Each scene shows the same named points in several views. A view is turned or mirrored, shifted and resized as a whole, has a little noise and may leave points out.
In the rows, 128 means zero.

Scene 1
View 1
(6): [ 96 106 129 101 109  69 122 162 161 141 118 127 155 168 134 114 122 151
 138 132 129 159 160 105 112 139  91 135 106 157 124 187 109 139 137 146
 168  76]
(267): [143 103 140 167 113  84 134 120 150 190 128  95 114 156 115 109 159 211
 140 122 111 174 154 143 110 144 109  99 153 153 126 160 187 140 132  93
 156 104]
(265): [172 124 140 130 119  75 142 166 140 167 121 104 167 142 115 128 121 161
 133 108 128 141 188 132  95 102 122 128  96 163 108 177 161 146 136 117
 166 107]
(153): [188 127 144 130 121  75 145 168 136 173 123 105 165 133 111 133 121 159
 130  98 125 136 192 140  94  93 131 128  96 163 101 174 171 147 138 114
 168 116]
(131): [124  98 139 126 110  79 117 138 161 165 124 123 125 162 122 115 145 172
 135 119 115 161 142 126 118 138 104 116 138 147 116 170 154 134 137 122
 162 101]
(263): [125 104 138 108 111  76 117 153 160 156 123 131 137 157 125 119 135 155
 133 115 118 154 147 122 115 128 106 127 124 149 112 175 138 134 139 135
 165  98]
(13): [143 120 139 106 122  73 137 159 146 174 127 128 126 127 123 118 132 157
 129  95 102 152 162 143  99 113 123 124 136 156 104 163 146 138 143 130
 171 101]
(91): [175 103 149 162 116  89 127 125 149 191 128 103 118 150 107 121 159 195
 133 107 110 158 149 149 113 125 123 101 149 146 110 158 203 136 135  92
 157 126]
(167): [132  99 142 119 113  81 116 139 160 171 127 130 113 151 120 114 148 168
 131 108 105 160 135 135 117 133 111 114 150 144 109 163 157 131 140 124
 164 108]
(261): [156  82 156 140 111  95  97 109 167 191 131 137  76 154 107 117 180 187
 127  98  87 163  98 154 132 138 122  94 191 126 100 146 204 119 141 103
 155 139]
(74): [ 94  95 131 149 109  80 126 119 161 175 127 109 107 169 129  99 157 205
 143 135 110 187 141 127 116 165  90 104 158 151 138 165 150 137 132 113
 158  81]
(259): [138 101 144 127 116  83 120 131 157 182 129 128 102 145 118 113 154 178
 131 104  98 163 133 144 114 133 116 108 161 144 109 157 169 130 141 117
 163 111]
(97): [137  82 149 117 106  88  92 129 173 164 125 143 109 168 115 120 158 161
 130 111 106 155 108 130 133 136 111 111 155 132 102 165 169 122 141 125
 159 124]
(238): [117 108 133 106 109  72 123 163 158 144 119 124 160 165 129 120 122 149
 136 126 131 151 164 110 111 127 100 134 100 157 118 186 123 139 137 139
 165  87]
(176): [143 105 143 107 115  79 118 152 156 165 125 135 127 145 119 121 139 153
 129 102 108 149 143 134 113 119 117 123 136 146 102 167 152 132 142 131
 166 110]
(159): [180 101 147 173 106  87 123 138 150 165 118  86 170 180 105 130 141 187
 140 131 145 148 172 121 116 121 109 113  96 154 118 181 196 143 128  92
 153 122]
(160): [128  91 145 112 110  84 103 134 168 167 127 142 106 158 120 116 153 163
 130 107 102 159 119 133 125 136 111 114 157 138 105 163 158 124 142 129
 163 113]
View 2
(159): [122 137 156 104 128  92  81 168 133 142 124 123 118 105 137 147 108 146
 117 138 120 153 123 201 167 128 152 135 103 165 137 164 112 100 119 108
 131 130]
(153): [108 126 128 109 141 105 106 137 136 155 106  82 137 115 141 139  99 144
  83 145 120 140 125 172 146 120 136 137  75 146 135 151 104 105 107 131
 151 108]
(265): [103 119 131 112 140 106 114 140 138 149 109  82 132 112 139 135 104 147
  91 145 120 136 113 178 152 122 140 131  82 154 133 151 106 107 110 124
 147 113]
(13): [120 130 117 136 137  99 140 122 146 148 112  85 134 121 155 115  85 177
  90 136 128 110  99 169 140 131 147 108  93 148 143 156 115 123  99 135
 144 109]
(263): [115 121 120 141 127  97 144 131 151 134 128  89 121 111 143 124  91 178
 109 136 121 111  82 179 159 148 153 103 113 158 133 166 119 117 116 118
 129 112]
(91): [151 169 146 123 128  80  89 151 138 153 118 138 125 121 165 125  84 175
 109 122 135 133 127 189 142 124 158 117 103 150 159 167 120 117  96 131
 138 128]
(261): [181 194 127 150 112  68 108 133 153 154 141 153 119 128 178 121  56 206
 120 105 137 112 114 179 135 153 167  96 128 133 164 187 132 124  98 141
 126 114]
(259): [146 157 128 144 125  83 126 133 148 144 124 120 124 122 166 113  76 193
 110 121 134 109  99 181 142 139 160  99 114 150 155 169 124 126  98 132
 133 120]
(131): [127 135 130 142 126  90 133 137 148 136 127 107 119 113 152 118  88 184
 114 130 127 112  88 186 156 144 159 102 117 160 143 167 122 121 109 118
 127 121]
(6): [ 91  93 124 142 130 105 161 134 153 121 127  72 116 102 132 119 106 175
 114 145 116 106  61 186 172 150 155  99 118 175 123 160 117 118 122 104
 124 119]
(167): [135 144 123 143 124  88 133 130 152 141 128 108 122 118 155 120  81 188
 110 126 128 110  93 179 149 146 157 102 116 150 145 170 123 121 108 127
 129 114]
(97): [150 156 119 150 113  81 130 130 156 141 144 123 115 116 156 128  72 194
 120 119 125 110  93 179 153 163 161  98 129 144 144 184 128 118 116 126
 121 108]
(176): [128 137 116 141 127  95 136 125 151 145 127  95 125 117 151 126  81 180
 103 131 123 113  96 172 148 147 151 108 108 145 139 167 119 116 109 130
 134 105]
View 3
(160): [139 105  90 159 142  65 162  99 109 157 173 151 126 143 177 116 129 129
 192 111  84 137 128 146 155 164 109 103 119 123 143 122 135  92 105 123
 152 108]
(13): [146 148 108 115 118  72 152 119 105 144 162 116 128 156 129 120 135 129
 184 101 106 120 107 154 159 163 118  89 125 141 151 102 123 101  79 126
 149 116]
(91): [154 102  65 131 140  74 131 143  92  97 157 114 102 154 163  75 144 160
 180 112  78 135 128 161 159 169 116 100 149 116 117 151 121  80  91 159
 152 122]
(238): [140 143 114 152 127  96 139 121 114 169 166 125 168 145 120 121 113 109
 179 109 103 102  89 165 152 132  81 103 142 145 184 109 149 119 124 112
 146 138]
(176): [145 127 103 134 133  75 155 120 104 146 161 132 133 149 146 119 129 133
 187 105  95 123 115 154 156 154 110 101 132 136 150 110 134  99  97 123
 159 120]
(261): [144  73  66 155 156  48 168 104  97 124 171 157  87 145 212  98 144 157
 196 114  67 160 157 139 157 186 131 106 118 104 103 142 124  68  88 143
 160  95]
(267): [150 106  56 151 129  78 111 130 106 111 174 103 110 153 161  58 144 139
 173 120  79 133 117 165 160 173 102  86 143 112 127 167 116  86 100 164
 121 120]
(259): [144 111  82 145 134  64 150 108 106 139 173 132 113 150 169 101 138 134
 186 111  85 138 127 148 158 174 116  93 122 120 132 131 121  87  91 138
 142 106]
(131): [142 118  90 156 133  78 143 112 111 152 172 132 136 146 156 103 128 122
 183 114  89 125 112 156 155 157  97  97 131 127 152 128 135 100 110 129
 142 120]
(153): [157 151 107  92 124  95 136 168  89 105 135  95 133 161 100 109 131 155
 178  96 105 104  98 172 159 140 112 103 161 150 149 107 131 104  85 137
 171 144]
(265): [154 150 106 106 123  97 131 160  95 118 142  97 141 159 103 106 127 144
 175 101 104 102  93 172 156 137 102 101 159 148 159 111 134 107  96 134
 162 145]
(159): [155 107  74 141 145 105 110 172  90  94 142 106 139 150 133  72 124 158
 172 115  79 108 106 180 153 131  84 117 182 128 144 155 147  98 126 151
 162 156]
(263): [141 130 105 150 131  82 149 114 112 162 168 134 148 146 140 120 121 117
 184 109  97 116 106 157 153 148  95 101 132 137 165 112 142 107 112 118
 149 125]
(74): [138 108  66 186 126  77 115  94 124 159 197 121 133 143 171  70 134 104
 174 126  81 131 111 159 158 172  85  80 124 110 150 162 122  96 120 147
 103 111]
(6): [136 145 114 166 122  95 136 106 122 186 177 128 175 143 124 120 111  93
 178 112 104 102  86 163 152 135  74  97 133 142 192 111 148 123 131 109
 134 133]
View 4
(91): [149 126 131 151 129 106 103  99 159 124 129 115 115 113 144 130 141 117
 115 170 102 150 110 151 169 128 163 144 118  89 124 112 129 133 178 165
 128 122]
(160): [145 103 128 152 131 131 110 108 142 144 150 125 100 127 117 128 142 154
 138 134  93 152 117 133 180 110 152 132 113 110 114 107 124 123 135 161
 153 131]
(267): [143 138 130 154 121  99 103  85 147 127 127 103  97 107 144 128 150 124
 118 166  92 146 119 149 182 111 143 142 123 107 123 123 121 134 183 162
 136 112]
(238): [155 150 139 124 120 115 105  95 125 149 145 158  97 118  97 144 155 155
 106 123 112 151 129 150 160  98 133 126 110 128 107 135 154 128 102 138
 167 113]
(97): [148 101 126 158 127 125 106 110 146 136 156 124 104 132 121 126 139 160
 142 128 102 152 113 128 175 111 162 136 117 101 110 100 123 124 136 169
 150 132]
(167): [146 114 131 146 132 128 110 103 141 144 142 127 100 121 119 131 145 143
 128 144  92 151 120 141 178 112 147 132 112 112 117 113 129 126 140 155
 151 127]
(265): [160 155 142 115 130 113 106  99 143 139 126 162 120 108 112 148 148 117
  83 159 117 152 120 168 147 126 150 132 105 106 121 134 165 132 128 139
 144 115]
(263): [151 130 134 134 126 125 109 101 133 148 144 144  99 120 106 138 149 151
 117 131 103 151 125 145 168 105 141 129 110 120 112 123 143 127 116 146
 161 121]
(261): [142  80 121 172 137 130 109 114 162 131 147 100 109 129 143 118 132 141
 152 155  85 152 105 126 188 125 172 141 120  87 122  88 106 125 175 179
 134 141]
(74): [137 136 129 158 115 103 105  80 130 138 137  98  75 110 132 127 158 151
 133 142  83 145 129 139 195  88 123 136 125 129 114 129 113 131 163 157
 155 108]
(159): [162 168 139 138 112  77  89  90 152 112 132 142 117 112 133 140 150 125
  87 150 137 149 114 158 144 118 162 146 124  90 112 128 154 137 155 162
 132 105]
(176): [152 117 133 135 135 134 113 108 142 147 142 144 109 122 110 137 143 141
 120 143  98 153 119 147 168 119 151 129 107 110 117 115 141 125 125 149
 153 129]
(13): [150 122 136 125 141 141 118 106 139 155 130 147 109 113 109 141 144 125
 110 159  89 152 122 157 170 123 142 125 100 116 125 123 145 126 128 138
 153 127]
(259): [145 109 129 150 134 129 113 103 146 142 138 118 102 119 127 130 142 136
 131 155  86 150 118 142 183 116 150 134 113 108 122 110 123 126 154 158
 146 129]
(153): [161 151 141 112 136 117 108 104 149 139 123 166 128 109 113 149 144 107
  79 167 118 153 117 172 144 137 157 132 103  98 125 130 167 132 131 139
 139 118]

Which points are out of place in each view (at most two, in the order of its rows)? Write none if all are in place.
view 1 => (131), (261)
view 2 => (167), (97)
view 3 => (176), (267)
view 4 => (159)

Scene 2
View 1
(234): [118 128  70  71 153 146 103 128 158 105 178 156 101 174 117 129 113 130
 175 162 123  90  84 169 144 153 129 140 132  90 152 150 136  55 167 178
 109 128]
(216): [156 117 137 132 163 156 112 128 155 131 140 127  91 158 131 120 120 123
 139 133 119 103 105 124 152 130 132 113 123  89 144 124 122  95 176 125
 111  97]
(149): [145 124  92  62 169 143 113 125 166 109 181 144  87 177 121 123 102 123
 178 156 112  90  77 153 147 146 131 134 126  89 158 142 132  66 170 175
 104 118]
(248): [175 117 176 191 162 159  99 116 153 154 108 127  76 146 150 104 159 107
 121 103 129 130 152 117 166 118 142 117 105  72 149 111 111  94 165  66
 107  64]
(63): [112 123  83 120 135 126  93 122 153 122 171 146 117 161 119 118 129 123
 158 139 138  89 112 157 161 138 153 137 159 103 127 132 129  71 173 145
  94 108]
(202): [101 116 120 204 111 147  84 131 131 140 117 133 140 136 126 126 152 129
 104 120 157 105 147 136 161 127 150 112 158 107 101 118 122 103 181  92
 108  93]
(175): [ 98 119  86 141 120 125  95 129 143 123 163 136 139 152 113 128 123 131
 137 139 146  83 111 147 160 135 155 123 174 117 106 127 130  92 185 141
  98 112]
(187): [153 117 113 122 149  92 103 103 170 134 193 128  94 164 129  92 125 105
 177 116 129  87 119 134 180 121 181 142 169 109 128 113 117  77 177 129
  64  81]
(111): [158 117 160 169 159 172 107 131 147 140 109 125  91 146 139 122 138 123
 117 123 126 117 126 119 151 126 126 105 109  80 143 120 117 102 172  95
 120  87]
(123): [140 115 139 134 156 183 124 155 139 123 118 113 119 147 119 146  95 145
 106 150 120  95  81 110 133 133 109  79 124 101 126 124 127 125 195 138
 137 118]
(137): [136 111 140 175 135 131 109 131 144 140 141 107 127 143 122 119 118 127
 115 120 136  89 118 106 163 116 157  95 167 119 102 106 118 124 197 109
  98  88]
(204): [137 112 152 165 148 180 118 152 136 133 107 109 123 142 122 142 108 142
  95 139 127  99  99 104 140 128 117  77 132 103 117 118 125 132 196 115
 133 107]
(240): [128 120 104 119 146 140 106 129 152 122 160 133 113 160 119 126 114 128
 146 143 129  90  99 140 152 136 141 119 148 104 129 129 127  89 181 146
 104 109]
(114): [ 74 114  59 101 111 117 118 152 137 105 189 114 179 155  84 151  66 156
 128 169 141  43  56 130 144 139 150  90 218 156  72 125 138 126 219 195
 102 145]
(185): [ 68 115  73 148  99 128 103 150 128 116 160 118 182 142  93 148  94 153
 109 154 153  60  88 130 149 136 150  90 208 146  68 122 134 128 212 160
 107 131]
View 2
(149): [149 167  92 145 136 146 128  89  96  88 134 215 183 132 127 120 144 116
 153 162 101 131 145 141 105 162 118 152 139 148 127 130 162 154 121 142
 101 150]
(111): [149 147 150 134 151 120 128 112  89 107 127 169 147 137 126 125 115 137
 111 159 106 126 173 160 134 148 142 120 100 129 117 149 139 128 166 127
  97 145]
(123): [157 141 151 168 160 112 120 115 100 102 143 150 148 125 139 123 125 135
 123 162 103 129 163 145 107 136 128 131 110 135 128 117 151 136 130 134
  84 144]
(175): [140 132 112 154 133 143 122 103  94 117 112 184 124 135 123 144 137 130
 126 152 128 125 151 120 121 156 111 144 131 159 152 123 130 146 119 120
 103 140]
(185): [145 114 123 186 141 133 113 112 104 125 118 151 101 125 133 151 142 136
 124 150 135 126 146 100 105 141  97 148 136 166 172  94 129 148  86 120
  92 134]
(234): [145 162  93 150 136 157 118  88  86  98 129 221 175 134 121 126 146 112
 152 166 102 132 145 129 103 166 109 152 133 167 132 124 157 150 119 133
 100 154]
(137): [147 129 133 145 139 120 135 114 104 112 118 155 119 134 132 139 124 145
 110 147 130 120 160 142 133 145 129 133 126 127 144 136 128 144 136 126
 101 132]
(63): [140 145 100 141 129 151 125  95  90 111 113 203 142 139 119 138 138 125
 133 155 121 125 149 126 122 164 115 146 134 158 143 132 136 148 127 124
 107 144]
(216): [150 151 127 138 144 127 132 104  96  99 130 181 156 134 129 124 127 132
 125 158 108 126 162 152 124 152 132 134 118 131 124 141 146 140 147 133
  99 144]
(114): [149 122 105 196 138 134 118 105 114 111 127 158 117 120 139 145 154 131
 142 150 133 127 134  97  89 138  89 161 156 164 175  82 142 161  62 131
  90 133]
(204): [154 133 162 165 161 110 119 120  95 111 137 142 133 127 135 128 120 138
 112 160 107 128 170 144 117 135 131 124 101 136 130 122 141 130 140 127
  85 142]
(187): [140 148  88 118 116 142 147  95 107 100 107 200 141 142 124 137 137 136
 127 142 135 119 147 146 139 164 127 147 154 124 144 153 132 160 136 133
 119 132]
(202): [138 123 142 142 139 133 121 114  85 129 106 165 104 139 118 147 119 139
 101 153 129 122 167 131 140 153 126 125 107 152 145 138 115 131 150 110
 104 138]
(248): [145 148 149 112 142 121 138 112  86 108 117 173 141 144 120 128 108 142
 101 153 113 122 179 171 153 156 152 115  99 117 113 169 129 128 189 124
 106 142]
View 3
(111): [113 118 154 120 170 157  98 105 117 139 119 131 124 137 143 160 100 143
 158 111 132 127 116 133 106 126 164 132 116 130 111  98  94 104 126 125
 160 113]
(202): [143 139 165 110 149 141  99 102 120 136 138 150 131 150 142 172 109 124
 142 120 133 120  81 138  91 147 174 121 121 162 137 116  96 123 128 127
 140 116]
(204): [128 111 170 111 174 147 107 104 157 129 121 151 114 136 140 166 106 132
 143 126 133 123 109 117  99 121 162 129 128 132 124  83  98 119 141 128
 175 121]
(187): [116 151 143 125 116 154  84 127 122 130 127 122 119 148 141 150  99 137
 124 133 125 115 128 163 118 149 166 152 123 126 150 116 139 122  85 123
 108 114]
(175): [129 152 160 115 120 130 114 118 147 126 130 134 114 143 141 161 109 123
 124 134 129 114 102 131 104 147 160 131 123 154 159 108 113 138 114 130
 125 133]
(123): [118 113 168 115 166 145 113 110 167 125 115 143 107 132 140 161 104 134
 138 129 131 122 119 111 105 117 155 134 127 126 128  76 102 123 136 128
 174 128]
(248): [116 119 148 121 175 169  80 103  89 147 124 130 135 143 145 161  97 148
 166 101 132 129 112 152 105 130 174 134 113 130 101 111  96  92 119 121
 152  98]
(185): [152 146 180 103 123 118 121 114 189 115 135 163 107 147 137 170 116 107
 106 152 130 108  87 115  93 146 160 125 137 161 176  95 119 158 130 135
 138 142]
(137): [140 127 168 111 154 152  87 109 142 127 132 157 123 150 138 166 105 128
 129 133 130 118 100 144  99 137 174 137 132 134 139 101 120 123 120 124
 146 113]
(216): [107 128 150 123 150 151 104 115 133 132 116 123 114 135 143 153 100 142
 144 121 129 122 128 132 114 127 156 141 118 125 126  95 108 114 114 126
 148 121]
(149): [ 85 146 139 133 113 136 126 132 151 126 107  95  97 125 144 140  99 143
 132 130 125 116 153 122 130 130 136 150 113 122 146  90 119 130  98 130
 128 140]
(240): [112 142 153 121 129 138 114 120 147 128 120 123 109 136 142 154 104 133
 130 130 128 117 123 129 113 136 153 138 121 137 146  99 115 130 111 129
 134 132]
(63): [113 155 147 122 114 132 116 123 135 130 124 117 112 139 143 153 105 130
 129 129 127 114 117 134 113 148 153 136 116 148 154 111 114 133 104 129
 118 133]
(234): [ 86 155 138 131 107 125 140 130 147 128 109  91  97 124 145 142 102 138
 135 125 126 115 142 114 126 137 134 139 108 141 151  97 106 135 105 133
 124 148]
(114): [140 148 178 108 108 115 129 124 215 105 127 156  93 143 135 162 116 107
  90 165 127 104 107 111 103 143 150 137 141 147 189  84 134 168 119 136
 134 151]
View 4
(202): [129 175 165 117 125 162 186 142  70 132 110 151 155 127 129 115 109  99
 134 128 129 144 151 100  84 165  70 127  85 115 127  95  92 154 159 139
  57 162]
(63): [177 152 173 129 100 127 174 123 120 143 105 129 125 140 135 102 102  77
 119 121 161 140 109 117 118 128  77 111  84  75 166 142 149 156 167 132
 102 150]
(175): [152 162 170 132 107 134 181 124 116 139 107 150 127 138 128  97 113  89
 128 113 155 147 128 121 111 134  84  97  98  87 166 130 137 162 176 131
  85 153]
(248): [169 132 121  87 148 191 179 148  73 141  95  94 171  70 147 142  69 101
 123 182  99 133 138 103 101 188  69 153  36 102 106  88 101 108 114 142
  86 150]
(240): [159 138 152 129 103 138 176 128 132 150  99 131 121 117 143 107 109  96
 129 132 148 136 117 126 123 134  93  98  90  73 154 125 145 144 156 137
 107 143]
(149): [193 110 153 136  88 118 162 122 167 165  94 102 100 114 157 104 102  87
 116 143 161 126  85 133 149 113  94  97  80  42 164 146 182 133 148 139
 150 132]
(137): [131 153 132 109 138 174 195 131 107 135  98 155 145  96 121 110 102 111
 142 129 117 154 160 134 107 170 100  89  90 107 150  97 112 145 157 128
  67 151]
(123): [105 119 123 135 108 161 179 144 144 160  93 143 114  75 157 112 137 137
 147 150 122 123 138 132 119 147 119  83 106  80 114  76 113 130 135 153
 107 133]
(185): [ 91 177 175 155  97 131 193 124 132 138 110 205 110 147 121  80 156 114
 152  78 160 149 154 136 104 127 112  54 148  96 166 109 118 185 199 132
  64 152]
(204): [ 99 130 125 129 116 170 183 149 124 155  95 149 127  76 152 117 133 137
 148 150 114 126 150 126 108 160 111  91 102  91 106  68  97 131 135 152
  90 139]
(216): [160 121 133 117 116 158 175 136 126 154  94 111 130  86 150 120  99 105
 127 156 126 130 121 124 124 151  93 110  71  76 133 107 136 125 132 142
 113 140]
(187): [211 147 145  97 140 156 186 108 115 129  97 119 147 118 112 109  60  66
 116 124 139 166 127 139 130 156  79 102  56  86 200 155 167 145 166 107
  90 155]
(114): [101 161 169 164  85 117 192 112 173 145 106 206  87 145 121  68 160 114
 152  68 173 153 142 160 127 107 131  24 160  76 194 128 149 188 207 126
  87 142]
View 5
(240): [132 100 132 116 104 122 115  97 144 150 105 102 129  92 196 106 131 119
 111 130 116 118  91 120 114 130 130 143 118 165 142  68 129 175 167 167
 147 134]
(111): [ 97  85 144  73 113 118 155 100 189 110  98  86 102  97 186 112 151 119
 110 157 106 105 135 130 135 120 135 143 117 160 137  92 132 124 159 114
 145 169]
(137): [136 136 147 103 127 136 152  93 136 130  94  95 111  98 186 112 141  92
 149 135 127 105 113 134 150 114  97 152 110 154 143 105 123 156 173 146
 144 165]
(234): [131  70 119 129  80 110  82 102 152 168 116 111 143  87 206 101 122 143
  80 127 106 129  71 110  82 145 160 136 126 173 139  33 135 192 159 186
 150 105]
(204): [106  94 144 123 133 127 142  90 166 116 101  73 105  69 173 106 138 104
 111 135 132 113 124 125 143 101  93 142 102 150 154  97 136 113 169 115
 140 157]
(187): [153 123 129  69  99 127 124 109 127 160  87 122 135 136 217 111 139 103
 140 136 100 103  86 128 127 150 140 148 135 172 131  73 116 226 174 193
 158 167]
(216): [113  84 136  86 109 118 131 104 169 129  97  92 117 100 194 108 143 116
 105 143 108 109 112 125 126 129 135 140 122 163 140  78 131 156 166 141
 150 162]
(175): [149 141 138 131  99 131 126  86 127 156 114 115 127  87 191 113 127 122
 140 131 125 119  87 124 114 125 124 154 109 164 136  78 125 174 160 176
 138 115]
(114): [169 138 130 213 127 145  85  77  82 178 115  96 144  49 182  99 101  96
 129  87 161 134  55 111 118 104  65 150  94 153 167  69 132 183 184 196
 142  95]
(63): [144 121 132 110  88 122 116  96 137 162 112 119 132 100 201 112 130 130
 125 137 109 119  83 121 104 138 148 149 119 169 133  64 125 190 159 184
 144 120]

Which points are out of place in each view (at most two, in the order of its rows)? Write none if all are in place.
view 1 => (202), (123)
view 2 => (137), (204)
view 3 => (234)
view 4 => (175), (187)
view 5 => (111), (216)
